Each row is a point on a landscape with many peaks, with its height.
From any point a climber steps to the highest of the 2 points nearest to it. It stops when none of these is higher. Distance is the straight distance between rows; heights are no part of it.
runa (h 33.6): [121 148 105 106  96 139 122 177 110 133 106 143 156 148  78  76  81 111
 126 127]
bizo (h 20.0): [113 123 149  86 153 109  67  71  95 150  82 100 117 183 138 167 144 107
  88 115]
vop (h 10.5): [132 101 126 167 111 104 144 159 154 124 115  77 136 113 176 145 135 100
 144  73]
nati (h 49.1): [108 138  91  44 144 118 184 158  64 137 139 165 142 141 112 112 155 120
 174 120]
lof (h 50.8): [136  53 114  93 138 116 109 120  80 158 109 110 124 136 150 144 128  97
 155  66]
gifi (h 25.7): [160 129 170 178 175 151 103 176 159 147 126 119 175 109 109  79  91 153
 129 136]
megi (h 52.8): [111 122  96  85 133 135 163 177  78 146 129 139 167 140  96 131 144  98
 201 114]
doza (h 17.8): [154 161 143 196 129 163  85 106 120  83 163 140  96  83  92 106 121 153
 117 139]
bik (h 42.0): [115 103 129  95 131 127  76 122 109 153 171 117 107 154 121 174 153 121
 167 140]
bok (h 17.7): [136  68 173 122 127  85 149 108 163 161 135 134  68 136 199 166 175 146
 141 142]
raben (h 54.6): [117  93 137 116  96 120 150 123 133 100 177 145  69 107 122 168 146 159
 164 142]
luvi (h 20.1): [162 162 141 189 113 105  76 107 138  97 167 130 127  99 111 140 151 190
 129 148]
Rab (h 7.7): [117 160 136 163 172 134 134 152 190 141 143  77 145 113 222 152 145 115
 153 106]
sofur (h 35.5): [107 159 121 153  96 146 162 142 134 146  90 133 156 144  85 120  77  99
 122 116]
Rim (h 38.0): [ 73 136 143 131 101 145 219 115 104 164 169 175  76 136 127 164 135  86
 147 132]
Digis (h 34.0): [116 157  79 126  74 138 187 132 130 148 175 164 109 135  95  93 109 146
  93 139]
garo (h 16.5): [136 130 122 158 147 162 141 119 160  92  71  85 122  81 193 108 149 132
  99 111]
Badek (h 23.3): [141 137 146 156 173 164  88  99 125 113  89 111 124 123 105 113 125  91
  88 106]
vup (h 60.0): [154 118 131 113 161 138 186 118 144 132 106 180 166 113  98 121  84 102
 131 151]
Zolog (h 31.8): [ 58 172 130  91 133 122 135 134  84 106 131 125 135 154 114  92 103 136
 119 164]
ren (h 37.8): [ 86 116 120  64 136 106 102 130  86 144 133 105 122 160 119 155 123 111
 159 150]
piv (h 22.2): [178 153 147 179 149 111  61 106 133 101 147 154 136 130 112 145 172 204
  90 118]
Diro (h 23.4): [130 181 129 124 109 110  58 115 105 129 192 151 169 136  99  78 106 134
 129 186]
Fama (h 30.2): [123 122  93  75  98 144 105 150  72  85 157 154 122 140  92  62 133 128
 113 137]
vabo (h 24.7): [112 152 148  91 186 143 103  81 100 125 132 123 137 149 104 126 117 106
 115 174]
Bib (h 38.2): [ 93 124 153 163 100 133 112 132 163 140 122  96  53 127 148 164 133 159
 105 117]
zugid (h 11.1): [124 121 139 146 213 148 151 137 161 152 117 126 182 131 124 133 122  84
 148 138]
Retis (h 9.1): [132 105 122 141 140 114 144 155 175 131 139  76 134 117 229 146 148 120
 165  90]
kuzit (h 2.7): [113 205 146 161 130 122  54  88 133 160 156 128 118 150  83 138 104 138
  96 164]
paku (h 32.4): [100 148  70  98  94 169 150 151  96 120 169 165 108 137  87  90 129 130
 110 140]
niv (h 56.7): [114  99 100  75 138 129 140 173 106 161  83 122 179 160  98 122 125  96
 166 114]
Lemas (h 38.5): [175 111 121 132 141  87  94  95 152  82 125 119 154  94 174 134 192 174
 122 120]
benud (h 21.3): [126 158 160 178 170 185 141 116 142 129  99 127 144 110  88  91  83 103
  98 131]
Kavi (h 25.0): [156 122 132 133 187 162  45 120 122 118 108 111 115 153 110 115 155 109
  88  91]
noz (h 12.8): [130 108 136 164 182 136 187 128 167 123 115 116 166  99 153 128 126 106
 149 127]
nebed (h 5.1): [134 139 144 140 186 132  86 123 181 162 164  98 130 149 130 163 140 137
 122 135]
guko (h 41.3): [100 134 117 114 105 133 220 112  88 128 163 173 118 127 122 142 137  78
 157 123]
Nabe (h 22.3): [157 119 148 150  91  68 123  83 149 105 144 134  90 111 151 174 160 144
 117 115]
nifo (h 55.9): [120  68 124 105 121 124 174 129  82 152  89 142 110 137 119 144 116  81
 150  83]
Lif (h 28.2): [163 143 148 173 141 132  59 150 152 131 121 119 151 129  90  91  97 147
 106 127]
Dokot (h 49.3): [166 111 132 133 135 101 112 116 139 140 122  98 119 150 206 163 167  94
  96  52]
mar (h 41.4): [163  91 136 126 130 112 141 125 169 118  92 116 119 120 140 149 124 148
 105 115]
roga (h 54.5): [169 133 116 133 143 132 224 115 127 103 147 181 160  98 104 109  93 108
 132 141]
Zagin (h 36.0): [138  72 113 122  84 126 149 100 161 134  92 120 112  91 186 140 190 162
 138 169]
modu (h 32.6): [124  92 119 123  92 121 145 118 166 143 100  95 109 108 244 134 192 132
 145 153]
meto (h 45.2): [154 120 140 120 138 117 102 134 189 129 110 104 100 148 210 161 169 160
  87  79]
Lagi (h 3.9): [136 172 144 156 161 115  74  87 163 170 161 134 133 168  97 172 141 139
 122 174]
gefa (h 41.5): [107 134 146 146  89 113 101 123 182 147 109  82  64 134 208 151 172 175
  88 113]
pofo (h 27.3): [113 182 143 110 113 134 101 141 102 152 187 153 186 137 106  33  89 135
 109 192]
zupo (h 47.7): [161 110 134  84 175 103  82 119 127 129 109 132 204 147 121 121 124 105
 139 158]
zozo (h 45.3): [ 86 139  99  64 125 125 198 122  61 144 168 157 132 142 126 122 156  84
 153 143]
Mufo (h 31.3): [133 119 119 136 151 133  71 159 115 110 150 110 147 129 111 110 140  88
 179 111]
Retud (h 49.4): [110 132 113 125  73 129 150 155 153 129 167 141  90 118 105 152 117 158
 158 141]
gido (h 22.1): [109 144 157  99 193 129  87  80 120 140  99 106 140 175 125 153 135 104
  81 148]
depod (h 65.5): [126 147 109  76 137 130 207 137 123 162 102 180 181 146  85 109  87 121
 123 153]
sogum (h 39.1): [130  95 151 140  94  93 181 117 174 147  94 127 112 130 145 156  98 129
 109 123]
mib (h 52.3): [167  83 118 131 124 116  95 121 110 134 100  96 108 150 169 163 143 100
 118  43]
ser (h 36.9): [105 136 134 147 108 132 158 125 148 166 103 124 115 147 110 152  86 101
 116 119]
lado (h 18.0): [136 129 125 180 139 164 139 137 143  87  65 100 116  72 142  86 122 171
 103 133]
pas (h 28.3): [ 65 177 166  90 188 117 118 109  93  90 145 117 139 142 118 105 100 131
 110 193]
kibe (h 13.2): [146 156 112 184  68 120 140 129 135  97 117 109 142  74 129 109  91 181
 133 159]
sunuk (h 60.7): [121  83 141  65 137 143 191 138 108 164  77 149 114 154  98 149 120 107
 127 112]
miku (h 40.9): [ 95  97 132 128  86 146 189 100 136 110  90 140  83  74 157 136 163 166
 144 174]
vuvos (h 38.9): [ 88 148  90 105  50 114 137  99  67 109 136 128 128 147 126 109 100  68
 103 127]
sopin (h 20.6): [174 111 141 140 183 127 114 133 172 116 129 115 168  92 159 115 130 211
 130 167]
Vaso (h 30.3): [124 145 127 167 127 157  63 168 161 150 116  96 109 156  88 126 113 150
 108 119]
mone (h 24.3): [177 124 138 145 132  93  80  99 137 115 144 140 119 151 125 179 182 150
  93 100]
tef (h 31.0): [139 171 127 143 105 153 125 156 113 144 153 165 187 121  81  58  74 117
 129 152]
fesot (h 23.2): [173 116 142 160 156 134 119 185 166 119 120 109 177  85 139  93 108 181
 142 138]
kifo (h 6.4): [135 139 143 156 194 158 109 137 199 138 146  98 125 115 179 145 137 135
 122 113]
gavoz (h 25.9): [178 111 124 103 124 101  75  91 116 105 126 148 126 143 100 163 148 124
  92 103]
Zit (h 41.9): [165 125 123 119 115 100 101 119 165 103 112 116 133 121 223 146 201 188
 103 101]
Neza (h 14.6): [145 176 132 179  96 141 175 146 120 109 142 144 138  81 113  77  73 181
 127 150]
nili (h 32.0): [112 141 107 109 105 154  85 175 120 135 117 122 115 155  73 110 102 141
 125 124]
vipak (h 34.5): [ 72 147 123  63 120  90 117 137  64 108 116  98 139 166 135 116  91 135
 136 138]
lotaz (h 52.7): [120 110 122  81 159 112 118 154 107 135  84 118 200 152 119 110 105 103
 135 134]
Moba (h 16.3): [141 168 132 165 120 155 122 117 123 125 166 148  98  96  84 104  81 161
 106 145]
vub (h 47.3): [133  91 121  85 137 131 117 125 107 110 191 151 104 125 103 169 146 120
 177 143]
siba (h 20.4): [128 103 168 148 116  88 150  78 153 125 139 123  74 129 180 179 170 129
 121 119]
Todo (h 34.4): [143 115 119 145 146 129 118 176 126 109 133 145 161 109  99 106 121  97
 174 121]
fuz (h 14.9): [131 100 124 153 169 161 197 137 160  94  68  97 146  77 187 117 150 128
 131 109]
vogev (h 45.7): [ 87 128 103 120  64 124 147 164  98 158 175 139  96 149 108 149 132 118
 175 123]
buged (h 47.8): [114 106 130 145 101 124 178  93 121  84 160 152  78  68 146 155 145 154
 159 159]
Nekim (h 27.9): [165 127 116  93 111 130  75 116  90  85 140 164 114 138  85 107 125 122
 110 139]
Tere (h 19.6): [138 140 142 183 165 168 167 147 132 112  72 143 141  88 106  87 102 140
 119 110]
tase (h 42.3): [ 86 142 105 105  46  94 120 119  99 144 167 125 118 157 119 144 113  92
 151 128]
zepat (h 38.4): [168  83 130 136 151 125 128 137 129  83 119 130 121 102 118 136 132 120
 140 101]
tet (h 61.7): [104 139 114  68 116 143 202 130 121 171  96 182 116 151  81 124 105 123
 101 128]
Gude (h 36.1): [123 158  88 139  48 120 159 103 109 122 160 156 123 148  93 106 103  92
  83 114]
kad (h 11.8): [116 125 113 179  69 102 134 147 165 120 105  94 134 103 136 128 115 146
 147 111]
soz (h 28.0): [119 115 128 124 162 150  40 147  72 110 116 105 137 148 120 117 150  95
 145  99]
Gamo (h 42.4): [ 85 120 126 125  87 140 165 145  82 185 153 148  73 154 130 159 141 108
 179  97]

For each start below, name the point where the climber stops.
guko => niv
Digis => vogev
pas => raben
lof => depod
benud => mar
noz => mar
Neza => vogev
Lagi => vogev
modu => raben
siba => vogev

Call two points neighbours if one is among the 2 nearest of the other. Go from one point of each pair to the other, from neighbour to neighbour, staying as high as possible. Name the lowest point that can't be avoided.
meto, vogev => mone
depod, mib => lof
niv, vogev => Rim
depod, runa => sopin
